Points on a hilly landscape, in no order, each with its height.
From any point a ball rolls to the lowest of the 5 points nearest to it. It stops when none of these is lower. Distance is the straight distance between rows; heights are no part of it.
fil height 146: [  5 -21  -3 -21   8  12  -2  17  20  -2 -18  22 -22  12  13   7  15 -14
  25 -18 -14 -28 -15 -49   8 -28   1  25]
lar height 192: [ 19  -4   2 -27  17  12  -6  42  31  15  -4  21 -28   3  39  46  22  -6
  27 -33  -2   8 -35 -47   5 -39   6  32]
lezol height 317: [  3  42 -17   3   0 -29  32 -16  56  10  11 -40  23 -35  37 -10   3  19
  20  47  53  28   6  30  31   2 -71 -13]
daf height 305: [-10  -8  15  17  21 -48  -9 -75 -41 -25  35  20  23  22 -39 -10 -13  38
 -64  15   5 -22 -12  51 -52  10  10 -88]
zalon height 335: [-17   4  28  21   9 -37 -16 -57 -39 -12  35  11  23  17 -39   3  -2  47
 -55  25  -1  -2 -10  52 -53  26   3 -59]
kolo height 327: [ 29  14   6 -26  -7   0  -5  42  43  35  -5   0 -26  -1  54  70  15  13
  41 -17 -20  19 -31 -31  22 -46  12  40]
Ket height 283: [ 28 -45 -33 -20 -29  44  -8  39 -68 -35 -12   3   7  -8 -52 -29  20 -13
   2 -62 -12  -5 -46 -34 -26 -16  65   8]
geto height 199: [ 10 -21 -12 -36  22  17  -8  41  18  -3  -7  20 -27   4  17  15  10 -19
  25 -28  -5 -12 -25 -54  -2 -35   6  26]
fama height 228: [ 30  12  -1 -16 -12   1  -4  48  36  43 -11 -18 -17  -2  61  76  13   6
  45 -18 -25  28 -32 -29  34 -46  11  44]
beda height 218: [  6 -12   0 -27   4   3   1   8  21   0 -10  20 -24  16  21  20  21 -22
  28 -20 -14 -26 -14 -46   9 -36   1  20]
Panon height 363: [-21  10  28  23  11 -38 -11 -56 -40 -13  35  -1  28  16 -36  -6   3  53
 -49  32   6   0   0  57 -49  29   3 -66]
zulos height 330: [ 22  29  -5  -5 -10  -8   9   0  87  11  -4 -18 -10 -20  42  44   4  -6
  27   9  12  23  -7  29  49 -23 -32 -19]
Lagi height 32: [-29  16  17  31  -9 -41  -4 -26 -13   2  15 -35  19  -3 -11 -15   3  42
 -18  49  18   7  30  49 -40  54 -15 -30]
rurug height 336: [  1  -3   4  17  -9  30  -7  -9 -53  -9 -14  13  10  19 -33  -8   0  -8
 -17  -5 -22  -9  10   1   4  11  16  18]
Bima height 276: [ 20 -36 -30 -23   0  40  -2  55 -44 -37 -16   3 -10   0 -11 -28  13 -23
  14 -48 -16 -13 -25 -43 -17 -16  37  24]
rerog height 698: [ 11  -4   2   7 -10  42 -14  -9 -61  -5  -2  23  11  27 -60  -7  -3   4
 -28 -15 -16 -13 -15   1  -8  -2  21   4]
pob height 326: [ 10 -29 -12 -32  22  25   0  49  -3 -15 -15  16 -18   6  16  -9  10 -25
  26 -43  -8 -17 -26 -63  -4 -20  14  29]
binek height 223: [-18   0  16  15   8   3   1  -5  -9 -12  -3   3   2  -2  -1 -15 -18 -18
 -22   8  -8   5  41  13  10  21   1   5]
bop height 159: [  4 -17   2   3  -6  25  -5   2 -40  -5 -21   8   4  23 -31 -10   7  -9
  -4  -8 -26 -18   8 -13   5   3  14  14]
ruta height 360: [-17   1  16  21   5 -37 -10 -50 -31  -6  36   0  27  15 -32   4   1  45
 -52  30   5   2  -5  48 -40  30   2 -54]
saziv height 225: [-22   6  13  24  -5 -39  -2 -30 -12   6   8 -28  16   1 -22  -4   4  36
 -31  45  11   6  24  46 -28  51  -5 -31]
kof height 210: [ -9   0   8  14   1   6  -2  -1 -29  -6 -11   3  -2  11 -15 -13  -6 -27
  -6   0 -16  -7  24  -1  12  12   2  19]
rila height 56: [  9  16   1 -10  -9 -16   8  15  28  14 -10  -2 -10  -3  54  53  23 -14
  38 -19  -1  14 -21 -25  27 -56   0  29]
Nata height 500: [ 18  -5   3   2  -8  39 -16   2 -56  -5 -19  22   9  24 -48 -10  -5  -2
 -15 -20 -21 -19 -10  -8  -7   2  21  10]
namu height 162: [ 25 -51 -37 -18 -10  47  -5  48 -59 -35 -16  -3   1  -4 -31 -30  24 -18
   7 -48 -15   3 -41 -45 -20 -13  49  19]
vimi height 422: [ 21 -22 -18  -2   0  56 -19  24 -36 -16 -26  25   0  15 -40 -19  -5  -9
  -6 -38 -15 -24 -12  -7  -5   3  22   6]
num height 516: [ -5   7   6   2   7 -10  10  -4  30   0  -2   6 -10  -9  28  -2  -1 -30
  18 -11   6  -2  21   0  29 -14 -15   6]
vanu height 345: [-11  17   3  -7  -1 -11  14  -1  31  -1   2   5 -10 -11  45   8   7 -32
  22 -15   9   3  10  -9  31 -30 -10  13]
sok height 425: [ 33   0  -2 -24   0  21 -16  67  44  38  -3   4 -30  -8  57  71   3  12
  37 -20 -15  30 -37 -38  24 -33  19  49]
sem height 144: [ 16  19  -3 -11 -17 -13   5  34  37  30 -17 -21 -17  -8  69  75  18   4
  44  -9 -13  28 -25 -11  31 -46   4  38]
likil height 375: [-16   7  19  12  22 -12 -21 -45 -44 -13  38  31  18  15 -28 -11 -41  28
 -67  -1   2  -8 -11  42 -37  13  18 -63]
bugu height 338: [ -2  20 -15   3 -18 -31  15 -27  71  18   4 -12  -3  -9  13   5   2  -2
  13  38  19   3   8  12  32  -3 -33 -17]
minut height 207: [ 15 -36 -11 -25  21  30  -5  41  -5 -11 -21  14 -20  12   3 -15   8 -19
  19 -33 -13 -24 -13 -49 -10 -23   7  25]
zemit height 236: [-20  -4  14  12   6   6  -5 -14  12   8  -2   2  -5  -2 -12 -16 -23 -11
 -12  19  -8 -10  43  24   8  35  -6  -7]
Karad height 160: [ 24 -24 -22  -8  -7  50 -14  33 -63 -32 -16   8  -3  -3 -30 -36   5 -10
   2 -58  -7 -13 -17 -20 -25  -3  37  18]
Nirov height 296: [-21  -4   9  18 -13 -32   4 -25   3  10   3 -25   9   0 -26  -7  -5  26
 -16  49  15   6  30  34 -20  54 -17 -18]
Buler height 208: [ 28 -37 -28 -15 -15  45  -8  43 -64 -35 -17   1   4   0 -31 -41  14 -19
   6 -52  -9   5 -32 -41 -23  -4  48  14]
tisuf height 459: [-16   1  13  25   6  14 -11  -8 -46  -5  -2  10  11   9 -23 -21 -17 -18
 -22   2 -16   9  27  20   0  24   7   9]
Busa height 221: [-11  10  16  18  10  14 -16 -19 -72 -12  23  21  17  14 -34 -13 -23   2
 -47   2  -3   7   6  26 -14  15  23  -7]
zup height 203: [-13   9  -7  15 -21 -36   9 -33  20  17   6 -29   4  -6 -11 -15   3  14
  -3  55  14   1  34  16  -2  32 -27 -11]
nutoz height 204: [-18   3  -3  14 -16 -33  11 -31  42  20   6 -22  -2  -7  -4 -10  -5   6
  -7  52  15   4  33  14   4  27 -31 -13]
vuvom height 329: [ 10  26  -1  -1 -10  -9   9 -11  80  16   1  -6  -8 -18  36  32   2   2
  27   6  18  19   6  24  47 -19 -32 -19]
Kel height 195: [-12  17 -10   4 -16 -41  17 -32  30  20   4 -34   2 -18  -2 -23   5  17
   3  56  30  10  29  21  -5  41 -38  -9]
zati height 548: [-16   1  -2   8   0 -12   1 -17  44   6  -1  -5  -6  -3   0 -12 -18  -6
   0  28   7  -8  39  12  16  25 -22 -13]
Vog height 150: [ 16 -31  -6 -16  13  52 -11  38 -27 -25 -28  14  -6   7 -17 -22   0 -13
  10 -44 -20 -25 -14 -35  -7   3  23  13]
gudit height 522: [-10   1  -1   4   6  -9   9  -9  42   3   4   5 -12  -5  21 -10 -14 -30
  16   6   9   3  31   4  27  -6 -15   6]
Gakes height 547: [ -4  16 -12   5  -7 -22  18 -30  59  14   4 -15  -6  -8   4  -4  -7  -7
   6  31  15   1  24   9  22   8 -34 -14]
kisef height 389: [  4  21   3  -9  -3 -10  11   3  56  10   3   5 -15 -16  46  23  -4 -20
  29  -2  12  15  14   7  36 -30 -23  -6]
Kepu height 201: [  5  20   3  -9 -19 -14   8  12  31  14  -5  -9  -7 -12  61  51  13 -12
  38 -20  -2  22 -12 -11  30 -50  -2  24]
ludun height 411: [ 23 -18   1   3   0  49 -20   9 -41  -7 -20  19   4  15 -47 -17  -4   0
 -11 -26 -20 -24 -13 -14  -2  -1  24   9]
muve height 198: [-16  12  15  18  16   9 -17 -26 -69 -14  38  21  16   8 -34 -14 -36   5
 -57  -5  -5   4  -3  33 -25  10  23 -28]
vesef height 298: [ 28 -34 -32 -15 -17  49  -6  34 -74 -40 -13   8  11  -8 -46 -35  15 -11
   2 -55  -9  -4 -34 -26 -20  -8  56   9]
nipem height 319: [ -1  11   4  17  -6  26 -14 -28 -77  -9  10  20  18  26 -49 -11 -14  10
 -47  -4 -16  -7 -10  10  -7   5  25  -1]
peti height 249: [-22   8  26  35  -5 -48  -3 -38 -25   2  15 -27  27  -1 -24  -9   6  44
 -28  43  15   7  21  55 -41  44 -12 -36]
Dem height 187: [-23  16  21  22  23   7 -22 -16 -42  -8  24  22  19   7 -25  -6 -28   7
 -49  -1  -2   6   4  37 -13  27  21 -29]
vigu height 193: [ 19  26   7  -6 -16  -7  10  32  36  22  -9 -14 -14 -14  73  66  13  -4
  44 -17 -21  30 -18  -6  36 -44  -5  31]
navu height 482: [-10  -2  -5   9  -9 -27  11 -30  47  19   3 -15   2  -1  -8 -13  -6  -3
  -4  41  14  -7  40  12  14  28 -25 -12]
lugi height 339: [ 10  24   4   0  -3  -1   4   6  77  17  -5  -8 -11 -23  48  36  -6   2
  34  -3  12  14  -1  18  42 -28 -23 -12]
Tev height 303: [  6  34 -20   4 -12 -32  35 -30  65  17   7 -42  22 -26  36   4   4  15
  21  44  42  26   5  24  34  -8 -58 -13]
nin height 347: [  1  21   4  -3  -6 -14   9   1  43   8   0  -2 -16 -16  58  28   5 -25
  32 -16   6  15  -2   4  37 -40 -13  12]
kos height 695: [-16   3   0   7   0 -10   7 -16  51  14  -1  -3 -12  -8   8  -6 -13  -9
   4  20  14  -2  36   3  19   7 -25 -14]
Zade height 311: [-22   3  28  17  11 -42  -1 -68 -34 -13  36  12  25  18 -35 -11  -4  49
 -57  23   6 -14 -12  56 -54  18   4 -74]
nirum height 191: [ 15 -16 -11 -31  23  14   1  58  14  -6   6  12 -27   1  38  10  17 -20
  19 -46   1  15 -46 -63  -7 -38  17  35]
Pup height 531: [-13   5   0   6  -2 -10   9 -14  43   1  -2   9 -14  -6   7 -10 -15 -17
   4  11   9  -3  36  11  24  12 -18 -10]
Valem height 300: [-17   1   5   8   6  -4   6  -4  18  -5 -12  -2  -7  -1  13 -16 -16 -28
  10  -3   5 -10  42   0  22  10 -15   5]
lomim height 419: [-18   7  26  22  13  10 -22 -13 -27  -3  22  15  16  12 -30  -9 -27  12
 -42  12  -2   3   8  44 -25  32  12 -22]
bemi height 299: [-19   0  19  24   3 -12 -15 -23  -9   6  10   2  14   8 -33   3 -15  29
 -41  38   0   1  18  42 -22  44   3 -37]
Tusa height 179: [ -6 -11  12   9  -6  30  -5  -7 -47  -6 -25   6   3  18 -29  -9  -1 -17
 -10 -10 -26  -7  10  -9   5   6  12  12]
ripiz height 213: [ 26 -43 -35 -21  -1  35   1  46 -47 -33 -18  -3   0  -7 -15 -31  23 -25
  13 -46 -12  -5 -29 -47 -24 -13  47  21]
fol height 399: [ 20 -31 -16 -20  10  42 -14  39 -26 -24 -19  17 -14   3 -15 -20   0 -21
  15 -44 -13 -21 -18 -42 -10  -6  17  13]
goso height 359: [-23   4  10  22  -9 -20  -5 -23   9  14   6 -18  12   3 -30  -5 -12  32
 -26  42   1  -1  31  25 -16  52  -1 -26]
tusan height 254: [  7   0  -8 -26   5   0   2  11  27  17  -9  14 -22   7  29  38  22 -10
  30 -17  -7 -11 -25 -44  13 -47   3  26]
vobuz height 99: [ -7  15   4  -4  -2 -20  18   3  35   2  -4   6  -8 -12  49  25  10 -31
  25 -19   2   5   0 -11  36 -39 -16  11]
vuruk height 282: [-18   3  20  29  -5 -24 -11 -39 -17   4  17  -6  24   4 -35  -3   3  35
 -38  43   2   7  15  42 -38  41   0 -37]
nado height 211: [  7  20   1 -11 -14 -19  15   9  29  15  -3   2 -16  -7  52  41  15 -21
  31 -14  -2  10 -11 -14  32 -46  -4  23]
duni height 123: [  4 -16  -1 -10  -3  11   1   3 -13  -3 -26  10 -11  21 -15  -9  14 -21
  11 -11 -26 -28   5 -29   8 -14   3  19]
sutol height 158: [ 29 -43 -42 -16 -22  40  -3  43 -64 -35 -15  -2   9  -6 -44 -24  23 -16
  -2 -54 -16   6 -46 -44 -21 -12  59  10]
geba height 270: [ 18   0   4 -26   5   9  -6  44  43  27   0  10 -24   0  41  57  13  -2
  36 -29  -4  12 -41 -47  15 -46  20  32]
pamib height 470: [ 12 -40 -28 -31  19  22   5  49 -24 -34 -11   2 -15   4   6 -19  24 -36
  17 -43 -12   0 -34 -64 -22 -32  27  26]
Bunob height 480: [ 21 -26  -2  -3   2  49 -15  14 -40 -15 -24  17  -6  17 -38 -20  -6  -4
   0 -25 -25 -32  -9 -20  -7   5  15   2]
rasur height 205: [-24  10  15  27 -12 -36  -1 -30 -11   5  11 -29  25  -5 -18  -9   9  37
 -20  48  12   6  23  43 -34  53 -10 -28]
tos height 186: [-18   8  -2  13 -11 -43  16 -32  22  17  10 -38   6 -14  -4 -21  -2  22
  -7  62  25   5  33  27 -16  49 -33 -13]
Desep height 415: [  4  27   6  -3  -1  -7   7  11  52  13   0  -5  -8 -16  62  33   4 -17
  36 -16   3  19  -2  17  44 -35 -12   2]
Zedap height 349: [ -1   8  -8   3 -10 -14  10 -15  79  18   1  -2  -8 -15  20  17  -1   0
  27  16  18   7  17  15  34  -4 -33 -17]
binas height 231: [-15  15 -16   7 -23 -36  25 -29  47  10   2 -30  11 -19   0 -13   0  11
  -2  55  27   9  21  22  11  15 -41 -12]
Kito height 297: [-17   1  18  16   9  11 -16  -7 -12  -2   5   9   1   6 -15 -11 -21   7
 -29  20 -10   2  27  35 -10  42  11 -16]
lel height 200: [  8 -16  -7 -30  20  15  -7  27  20  -7 -18  16 -22  19  16  10  13 -19
  30 -25 -11 -26 -19 -55   4 -34   7  12]
val height 570: [ -1  -1   4  18  -3  33 -13 -10 -59  -5  -7   7   9  20 -46  -9  -6  -1
 -22  -2 -21  -3  -6   6   1   9  18  11]
varir height 141: [ 29 -47 -44 -18 -18  38   3  47 -48 -38 -23  -8  -2   1 -41 -26  28 -16
   6 -49 -25  -1 -51 -53 -27 -18  67   6]
sug height 368: [ 12 -38 -18 -29  23  21   1  59 -17 -22 -11   6 -14   2  19 -17  20 -27
  27 -43 -13  -2 -32 -59 -19 -18  24  28]
nilu height 171: [  8  39 -13  -6  -4 -28  23 -19  52  24  12 -26  19 -44  28 -20 -24  54
  16  68  60  -9  19  43   3  26 -91 -19]
fupo height 527: [ -7   9  -2  -2   0 -12   8  -7  60   1  -1   1  -8 -21  33   6  -5 -25
  16  -6  10   3  16   7  26 -10 -26  -1]
pufa height 244: [ -2  24 -21   1 -15 -36  30 -31  51  15   5 -33  12 -22  10 -11   5  12
   6  52  34  13  25  19  16  18 -41  -8]
fiv height 219: [-15  -1   7  10  12   2   0  -3  10   0  -7   4  -6   0   0 -17 -18 -30
  -1  11  -5   2  40   5  18  23  -7   3]
deg height 102: [ 18   9   3  13   3  30 -14 -19 -68   2  12  27  15  23 -61  -9 -15  12
 -40 -12 -12 -18 -21   4 -11  -1  27  -2]
bet height 436: [ 31  -1   5 -28  10  14 -12  61  43  36   5   4 -27  -1  55  65  10  12
  32 -32 -11  20 -38 -45  18 -33  18  39]
rezi height 513: [ -8  -9   8   0   0  -5   6  -7   0  -3 -14   4  -8   8   7 -11   8 -32
   9  -3  -9 -11  28 -16  23  -5  -6  22]
lebug height 209: [ 14 -32 -24 -35  31  22   6  61 -11 -18  -3   4 -22  -2  26  -6  26 -34
  18 -43  -7   6 -35 -65 -14 -29  27  37]
rus height 358: [-19  13  29  25   6 -44 -10 -43 -34  -8  28 -14  31   1 -24  -7   8  58
 -35  31  13   6   6  58 -54  33  -8 -44]
Fiset height 310: [ -1  35 -22   8 -14 -31  34 -22  64  20   8 -30  16 -26  24   4  14   9
  25  42  34  27   1  25  38   3 -53 -11]
Guzur height 260: [ -2  26 -18  -1 -11 -34  35 -29  48  14   9 -36  20 -27  20 -14   0  14
  14  51  43  20  19  24  24  16 -58  -8]
Bis height 445: [ 22 -47 -36 -24   4  29   5  56 -41 -34 -20  -5 -10  -1  -6 -30  24 -27
  13 -43 -12   4 -42 -64 -28 -22  42  24]
Vabab height 306: [-20  15   7  18  -4 -40   6 -22   6   8  14 -46  19 -23  13 -30 -15  48
  -6  50  41   2  39  46 -26  59 -33 -18]
lezav height 235: [-20  11  25  21  -3 -44  -2 -29 -17  -2  19 -33  26  -6  -9 -13   3  47
 -25  41  21  13  24  58 -49  54 -13 -33]
Lus height 139: [  9 -20  -1  -3   0  19  -5  -3 -22  -3 -28  12 -15  28 -24  -4  10 -18
   7 -12 -27 -22   6 -24   6  -1   0  18]
nini height 340: [-22   0  20  22   7   7 -14  -9 -28  -8   3   7   3   6 -19 -19 -20 -10
 -28   8  -7  11  30  26  -4  33  12  -7]
kuzaz height 281: [-18   0   8  14  -3  -8  -1 -12  23  12   1  -6  -3   4 -20 -15 -12   3
 -11  31  -2 -13  43  21   1  42  -3 -11]
seson height 217: [-23  12   9  19 -12 -47   9 -27   3  13   2 -42  11 -11  -2 -16  -4  38
 -16  51  22   5  39  31 -25  48 -27 -17]
Geva height 331: [-19  -1  18  22   7  -2 -20 -13 -18   7  18   8  15   4 -33  -1 -24  25
 -36  26  -6   0  14  35 -16  42   7 -24]
kon height 259: [ 27 -20 -16 -13 -15  58  -5  33 -78 -41  -4  12   6  -3 -46 -34   3 -10
  -6 -65   5  -7 -36 -15 -24  -6  42   6]
Lam height 57: [ 15  18   3 -14 -17  -7   1  33  34  31 -13  -6 -15  -3  62  73  13   1
  40 -12 -14  25 -33 -18  31 -51   4  34]
nabif height 346: [ 25 -30 -20  -9   1  50  -6  38 -48 -33 -19  19   6   3 -23 -35   5 -11
   8 -52  -8 -18 -18 -27 -12  -8  29  17]
Poge height 396: [ 19 -32 -22 -30  15  39  -3  50 -30 -28 -19  13  -9   6   0 -22   9 -25
  21 -48 -13 -13 -14 -46 -15  -6  28  18]
Timun height 532: [-12   1  15  24   5  17 -14 -15 -44  -9   6  14  15   6 -25 -13 -19  -6
 -40   0 -18   6  18  24  -7  19  11   2]
Lipan height 233: [-21   5   7  18  -8 -40  10 -27  -5   9   8 -41  18  -6  -4 -19  -1  38
 -18  53  22   8  36  42 -29  54 -24 -21]
bil height 388: [ -3 -10  -2  -6   0  -3   9  -7  -3  -4 -23   1 -12  14   3  -8  12 -32
  16  -7 -15 -15  17 -19  16 -13  -1  24]
Negu height 301: [ -2   6   7 -11  -7 -16  15   1  26  11  -4   7 -20   4  39  35  21 -21
  31 -20  -3   1 -11 -27  24 -45  -5  23]
sadi height 498: [ 20 -46 -34 -26  11  25   8  52 -34 -33 -13  -4 -10   0   4 -24  20 -30
  14 -43 -16  -3 -31 -60 -23 -20  29  31]
Filab height 222: [  8 -27  -3  -6   7  36  -5  12 -17 -15 -31  16  -3  26 -27 -10   9 -11
   5 -18 -27 -35  -7 -23  -7  -6  11  18]
zuvar height 247: [ 28  -1   1 -31  14  16 -12  57  36  19   6  16 -28  -4  46  44  14   2
  33 -35  -4  11 -47 -53   6 -41  14  41]
zuz height 350: [ 24   2   3 -26  -6  -2   1  27  43  23  -6  -2 -19   7  48  66  21  -4
  40 -17 -13  11 -34 -40  20 -56  14  36]
Zer height 378: [ 17  -5  -1   8  -4  56 -22   2 -51  -9   6  25   5  22 -63 -18 -17   2
 -20 -39  -9 -19 -23  -1  -9   3  30   3]
Bez height 214: [ -9  26   1   7  -6 -36  23 -16  32  16   7 -39  10 -37  19 -30 -16  38
   6  57  52  -3  37  34 -11  41 -62 -10]
lonor height 232: [ -5  10   7  24   4  15 -12 -35 -81 -14  26  14  18  21 -48  -9 -25   5
 -58  -5  -9   1 -14  17 -16   0  28 -11]
ditav height 215: [  4   6   2 -15 -11 -10  10  10  30  13 -12   1 -19   7  37  39  24 -17
  35 -20 -10  -3 -22 -31  24 -47   4  25]
lefe height 307: [-17  12  26  21  19  11 -16 -22 -49  -8  29  24  26   4 -28 -12 -31  14
 -53   1  -4   6   1  41 -20  29  20 -31]
nafe height 397: [-14  -5   3   9  -5 -18   1 -19  39  16  -6   1  -9  -3 -13 -15 -10  -1
  -5  34   2  -9  34  12   6  34 -19 -15]
mul height 98: [  8 -17  -5 -11   3   8   1  10   5  -4 -26  14 -19  21   2   4  15 -22
  22 -15 -13 -30  -5 -40   8 -20   2  23]
Kedin height 379: [-19   5  29  16   3 -27 -15 -46 -30  -2  29   9  26  10 -37   0 -14  45
 -50  25   5   3  -2  50 -44  28   9 -55]
sakav height 157: [ -5  -3   3  -5  -5 -11  14  -1   4  -1 -12   4 -12  10  16  13  17 -33
  24  -6 -10 -12   7 -22  17 -33  -5  23]
zoz height 252: [-10  -5   6   9   1   5   2  -6 -13  -4 -20   4  -9   8  -4  -9   2 -26
   4   3 -18  -5  22  -5  16   3   0  20]
Tef height 271: [  2  21   2 -13   0 -21  15   7  30   4   0   4 -14  -5  49  34  18 -20
  35 -26   0  11  -2 -17  34 -47  -7  21]
biv height 483: [ 24  -2  -4   7  -1  48 -26 -12 -61  -5  12  27  10  23 -71 -16 -13   8
 -36 -27   0 -19 -22  -2 -12   0  27  -6]
Vevu height 476: [ -2  11 -12   2 -11 -30  20 -28  55  25  -4 -15   1 -10  -2  -6  -1  -1
  -2  39  19   1  25  17  17  14 -31 -14]
Zovim height 304: [-22  -1  18  23   1  -3 -19 -13   4   5   8  -6   9   6 -29  -8 -16  20
 -27  33  -5   1  31  34 -11  41   7 -28]
kob height 324: [ 18  23 -10   0 -11 -12  21 -14  77  22  -4 -22   0 -17  26  39   6   3
  27  20  21  15  -8  28  44 -20 -40 -18]
gad height 216: [ 19  -7  -2 -36  23  11  -8  58  25  10  13  18 -30   3  48  35  14  -7
  28 -45  -2  15 -52 -59  -1 -42  16  39]
dimo height 302: [-18   4  23  22   6 -18 -16 -31 -20   2  23   0  16   9 -36   6  -8  41
 -42  36  -4   2  12  45 -34  36  14 -42]
Gamor height 194: [-21   4  20  12  20 -27 -17 -59 -38 -17  32  24  16  16 -41  -6 -26  42
 -66  12  -2 -17 -12  50 -48  11   9 -75]
Fazel height 172: [ 17  -2  -5 -29  23  12  -7  51  33   9   1  23 -24   5  46  28  15  -7
  33 -29  -5  13 -44 -56   2 -44   9  36]
rig height 348: [-17  11  22  25  10  14 -17 -15 -51  -6  15  17  17   3 -25  -8 -24   6
 -43   5 -13  11  10  40  -8  23  19 -10]
lod height 280: [-18  15   0  13  -3 -44  14 -22  16  19   8 -43  13 -30  16 -32 -19  43
   2  50  40   0  40  47 -15  53 -48 -18]
gana height 603: [-16   7  25  22  18 -10 -20 -39 -35 -11  38  22  20   8 -35  -2 -32  32
 -57  10  -5  -1  -5  46 -35  20  19 -55]
Mevu height 190: [ 13 -25  -6 -30  27  20  -1  58   4 -13  -2  15 -22   6  32   1  13 -19
  18 -46  -2  -5 -41 -62  -7 -32  20  32]
minav height 549: [ -7  -3  -1  -6  -2  -7  18  -7   9 -10  -8   7 -12   6  15  -1  13 -35
  17  -4 -10 -12  20 -16  19 -23 -10  25]
dod height 224: [ -7  32  -8  -3  -4 -33  17 -20  43  19  10 -31  19 -41  27 -28 -26  38
  11  60  56   2  22  33  -5  28 -69 -16]
faven height 170: [-23  -3   2   7   0  -2   0 -10  -1  -8 -13   4  -9   1   7 -20  -9 -33
   0  -5 -10  -5  34   2  11   7  -9  11]
bodo height 357: [  0  -5   5 -17  -5  -4  11  -1  13   6 -13  13 -14  11  25  10  27 -24
  22 -14 -13 -16  -7 -32  14 -35  -4  24]
laso height 48: [ 29 -52 -51 -18 -28  42   0  45 -58 -35 -12  -2   4   1 -46 -29  25 -15
   5 -48 -23  -5 -49 -45 -30 -15  70   0]
keni height 261: [ 21 -23  -7 -10  -2  61 -19  32 -57 -22 -18  19   2  -3 -43 -31  -7  -9
  -4 -54 -12 -11 -20 -13 -17  -2  37  10]
Gabul height 352: [ 31  11  -2 -24  -4  11 -19  62  43  40  -7 -11 -18  -6  61  82  10  18
  41 -12 -18  27 -32 -31  21 -36   9  51]
sadek height 473: [ -9  11  13  23   1  19 -15 -20 -62  -9   3  12  22  17 -41  -8 -10  -4
 -33  -3 -17   7  -2  14 -12  10  21   8]
Sez height 315: [ 10  25 -18   5 -23 -27  29 -20  71  20  -4 -29  10 -26  26  25  16  14
  22  40  30  29  -5  18  48 -12 -52 -20]
Belun height 153: [-23  18  -1  16  -9 -46  19 -22  19   9  11 -44  10 -28  14 -28 -16  31
   2  53  33   1  36  39 -14  44 -50 -17]
busep height 262: [-26  -9  16  13   1   1 -10  -5  12   5   0  -3  -2   0 -25 -13 -25   7
 -23  19  -9  -1  35  31  -1  42   7 -18]
vive height 206: [ -8  -8   2   2  -3   0   7  -2 -19  -8 -21   8  -2  18  -6 -15   6 -35
   2   4 -25 -16  17 -17  12   3   3  22]
Nisan height 250: [ -7  28 -11   3 -11 -38  26 -24  39  13   9 -37  16 -38  20 -32 -18  24
  14  52  53  11  22  28   5  33 -66  -8]
gul height 152: [ -1 -12  -7 -10  -3   8   7  -1   4  -3 -22   7 -12  26   1   3  18 -23
  15  -9 -22 -25   4 -28   8 -17  -4  20]
famuz height 398: [ 11  30  10   1  -8  -8   6  20  50  12  -8 -13 -12 -25  67  51   9  -5
  39 -13   4  33  -1   9  38 -42  -6  10]
Tekeb height 361: [  4   4   3 -15   1 -15  13  -2  17   4  -8   7 -13  10  31  24  24 -32
  30 -13 -15 -10  -6 -34  21 -40  -2  24]
lenud height 509: [-20  10  33  25  17  -2 -24 -26 -26  -7  27  18  22   6 -39  -3 -32  28
 -52  19  -4  10   3  45 -22  29  13 -36]
vope height 337: [-10   5  21  19   7   0 -18 -26 -16   6  19   5  13   6 -39   1 -23  24
 -40  27  -7   4  13  47 -21  40  14 -41]
Zuza height 313: [-19  15  20  19  26   6 -24 -27 -53 -14  41  27  21   6 -27 -14 -39  17
 -63   1  -3   3   0  40 -30  18  16 -38]
muf height 312: [  3  23 -15   3 -17 -32  29 -26  68  13  -2 -26  12 -20  19   8  10  -1
  23  39  27  15  11  23  35  -4 -42 -21]
zita height 212: [-14  21  -7   6 -12 -46  25 -33  32  19   7 -35  10 -27  12 -18 -11  19
   9  56  42   8  32  24   5  26 -50 -13]
kegi height 449: [ -6   9   4  -2   0 -14  16  -4  21  -1  -4   6 -16  -1  26  14  14 -30
  20 -15  -5  -7  15 -13  24 -31 -10  13]
rokat height 117: [  9 -24   0 -15  14  27  -1  23  -3  -9 -30  19 -17  20 -10  -1   7 -14
  18 -28 -18 -35  -7 -41   5 -13   5  15]
ner height 183: [ 12 -15  -9 -37  24  15   4  52  12  -4   5  20 -21   1  38   8  13 -17
  27 -37   1  -5 -40 -61  -2 -38  16  36]
zigog height 202: [ 10 -15  -5 -34  14   9   0  35  25   7  -4  24 -22  10  29  26  17  -9
  34 -29  -4 -13 -29 -57   5 -39   9  21]
Sapet height 140: [ 13  19   2 -12 -17 -10   3  25  34  22  -7  -4 -16  -8  60  60  18  -4
  37 -15 -11  21 -30 -23  32 -49  -1  33]
nuse height 293: [ 22 -18  -6  -2  -4  67 -25  28 -58 -22  -4  21   5  11 -49 -29  -5   0
 -11 -50  -6 -19 -16  -9 -13   6  31   4]
voga height 237: [-27   2  15  19  11   8 -17 -11 -14  -5   6   0   5  -2 -13 -15 -18  -5
 -19   6  -8   7  34  20   2  31   2  -5]
Dav height 591: [ -9  12 -10  -4  -5 -17  10 -15  66  11   0   4  -9 -13  14  -1  -5 -13
  11  18  10  -2  21  12  34   3 -23 -17]
zir height 308: [ -8  31 -14  -1   3 -33  33 -21  52  13  11 -36  19 -42  36 -21  -9  31
   8  51  59   7  19  33   6  19 -75 -14]
Sos height 220: [-18  13  10  18  19   4 -11 -42 -77 -11  38  25  20  12 -32 -18 -43   6
 -61  -2  -1  -1 -11  23 -27  -2  25 -24]
tipu height 524: [-12   7  16  23  -3  20 -11 -15 -61 -10   2   9  21  11 -30 -15 -11  -6
 -34  -1 -13   6  12  17  -3  14  15   5]

For each start below, name the point where the ball stops.
vope: Lagi
pamib: Fazel
Dav: Belun
Zovim: faven
Gakes: Belun
val: mul
lugi: Belun
Kedin: Lagi
Tusa: mul
zulos: Belun
